Each row is a point on a landscape with many valleys, with its height.
A ball rolls from a point to the lowest of its 4 nearest points, and stops where none of them is lower. Distance is the straight distance between rows; heights are no part of it.
Z_599: [146 179 140 134 136 150  80 149 111]  (h 320)
Z_867: [143 116  91  89 122 144 137 111 160]  (h 174)
Z_465: [151 170 123 140 128 147  75 165 102]  (h 360)
Z_745: [ 75 121 108 132  80 146 149 141 162]  (h 260)
Z_949: [119 163  93 148 168 147 136  86 105]  (h 166)
Z_770: [140  95 132 190 125 124 125 179 101]  (h 308)
Z_998: [139 128 141 196 134  89  80 169  87]  (h 228)
Z_233: [107 162  94  64  90 103 153  63 151]  (h 84)
Z_29: [ 65 102 113 156  83 144 156 141 160]  (h 270)
Z_935: [147 185 149 109 186 112  89 100 135]  (h 359)
Z_923: [143 186 141 119 137 126  93 110 106]  (h 242)
Z_620: [157  99 168 123 124 139 137 164 123]  (h 487)
Z_418: [131  90 149 113 120  81 144 129 146]  (h 357)
Z_426: [137  87 114 122 126  86 145 120 138]  (h 183)
Z_888: [ 77 115 143 125  70 161 177 135 142]  (h 224)
Z_81: [ 62  53 142 126  98 176 162 124 148]  (h 263)
Z_959: [147 138 110  70 141 180 146  95 134]  (h 98)
Z_347: [114 108  80 114 103 116 137 126 170]  (h 151)
Z_394: [101 110 102 132 113 106 136 121 164]  (h 43)
Z_88: [ 93 148 117  93  71 144 157 136 156]  (h 205)
Z_594: [113 108 132 119 117  67 133 124 149]  (h 271)
Z_121: [ 69 101 138 131  87 171 180 133 144]  (h 243)
Z_955: [ 80 128 134 108  73 144 177 127 140]  (h 97)
Z_505: [164 144 104 166 149 127  64 165 121]  (h 358)
Z_363: [152 139 107 180 143 113  79 172 104]  (h 318)
Z_323: [145 102  90 115 138 125 139 108 137]  (h 239)
Z_926: [154 113 157 117 125 113 147 125  99]  (h 392)
Z_510: [122 156 110  62  93 123 139  87 154]  (h 42)
Z_38: [180 172 161 114 196 140  86 126 149]  (h 276)
Z_390: [157 134 129 189 133  64  70 165  93]  (h 164)
Z_977: [155 111 129 122 133  91 152 104 108]  (h 324)
Z_118: [141 135 119 193 129 131  96 180  99]  (h 330)
Z_148: [154 126 112 130 145 117 140 103  84]  (h 236)
Z_338: [155 137 153 129 126 146 130 155  96]  (h 354)
Z_634: [164 102 164 106 118 105 132 145 119]  (h 496)
Z_237: [137  74 164 132 128 134 122 172 139]  (h 516)
Z_268: [ 61 105 158 147  96  81 135 130 137]  (h 280)
Z_83: [134 147 128  51 125 143 145  78 150]  (h 71)
Z_212: [117 180  94 149 180 144 125  88 126]  (h 253)
Z_871: [104 112 103 137 103  93 138 133 166]  (h 121)
Z_469: [132 176 130 136 157 117 113 104  87]  (h 248)
Z_155: [187 177 166 115 223 134 123 113 143]  (h 356)
Z_209: [154 147 149 126 125 135 129 126  84]  (h 259)
Z_729: [194 163 162 139 217 165 111 132 143]  (h 302)
Z_887: [ 95 164 101  86  73 108 156  69 135]  (h 81)
Z_972: [ 75 100 127 147 109  82 129 128 148]  (h 194)
Z_752: [141  68 153 153 137 143 123 185 139]  (h 493)
Z_570: [125 186 118 144 170 118 100  91 114]  (h 171)
Z_609: [147 120  97 126 153 134 153  97 103]  (h 187)
Z_231: [139  92 176 116 124  99 130 143 148]  (h 508)
Z_881: [142 112 128 191 134 114 108 178 101]  (h 281)
Z_192: [100 156 115  77  76 128 149 117 161]  (h 127)
Z_372: [109  97 188 121 108  94 114 150 149]  (h 610)
Z_253: [171 132 114 153 181 110  58 143 118]  (h 291)
Z_409: [ 98 152 132  97  69 128 173 107 136]  (h 254)
Z_79: [ 42  65 140 159 111 132 152 109 121]  (h 268)
Z_98: [ 57  48 137 134 104 161 152 112 132]  (h 265)
Z_653: [ 62  83 140 119  95 176 172 132 144]  (h 255)
Z_518: [141 112  95 102 149 166 143 110 122]  (h 159)
Z_548: [133 144  95 123 158 180 144  95 116]  (h 156)
Z_491: [124  95 107 124 123  83 138 125 146]  (h 54)
Z_468: [124 146 100  84  90 141 137 120 164]  (h 108)
Z_195: [156 127 131 161 121 146 122 181  98]  (h 389)
Z_896: [150  89 147 150 133 142 137 180 119]  (h 465)
Z_924: [130 147  92 136 156 150 143  92  96]  (h 18)
Z_244: [186 157 133 131 206 158  68 141 138]  (h 170)
Z_850: [162 167 134 135 175 150  60 146 136]  (h 256)
Z_782: [150 157 142 123 127 125 134 113  83]  (h 232)
Z_297: [151 171 146 131 136 123 117 113  91]  (h 152)

For each start below, name the point where the ball stops.
Z_29: Z_955
Z_518: Z_510
Z_79: Z_955
Z_505: Z_244
Z_409: Z_510
Z_465: Z_244
Z_770: Z_390
Z_363: Z_390
Z_867: Z_510

Two balls start at each pair of points below. Name the first point that both come to, or write never.
Z_977 and Z_231: Z_491
Z_118 and Z_752: Z_881
Z_634 and Z_594: Z_491
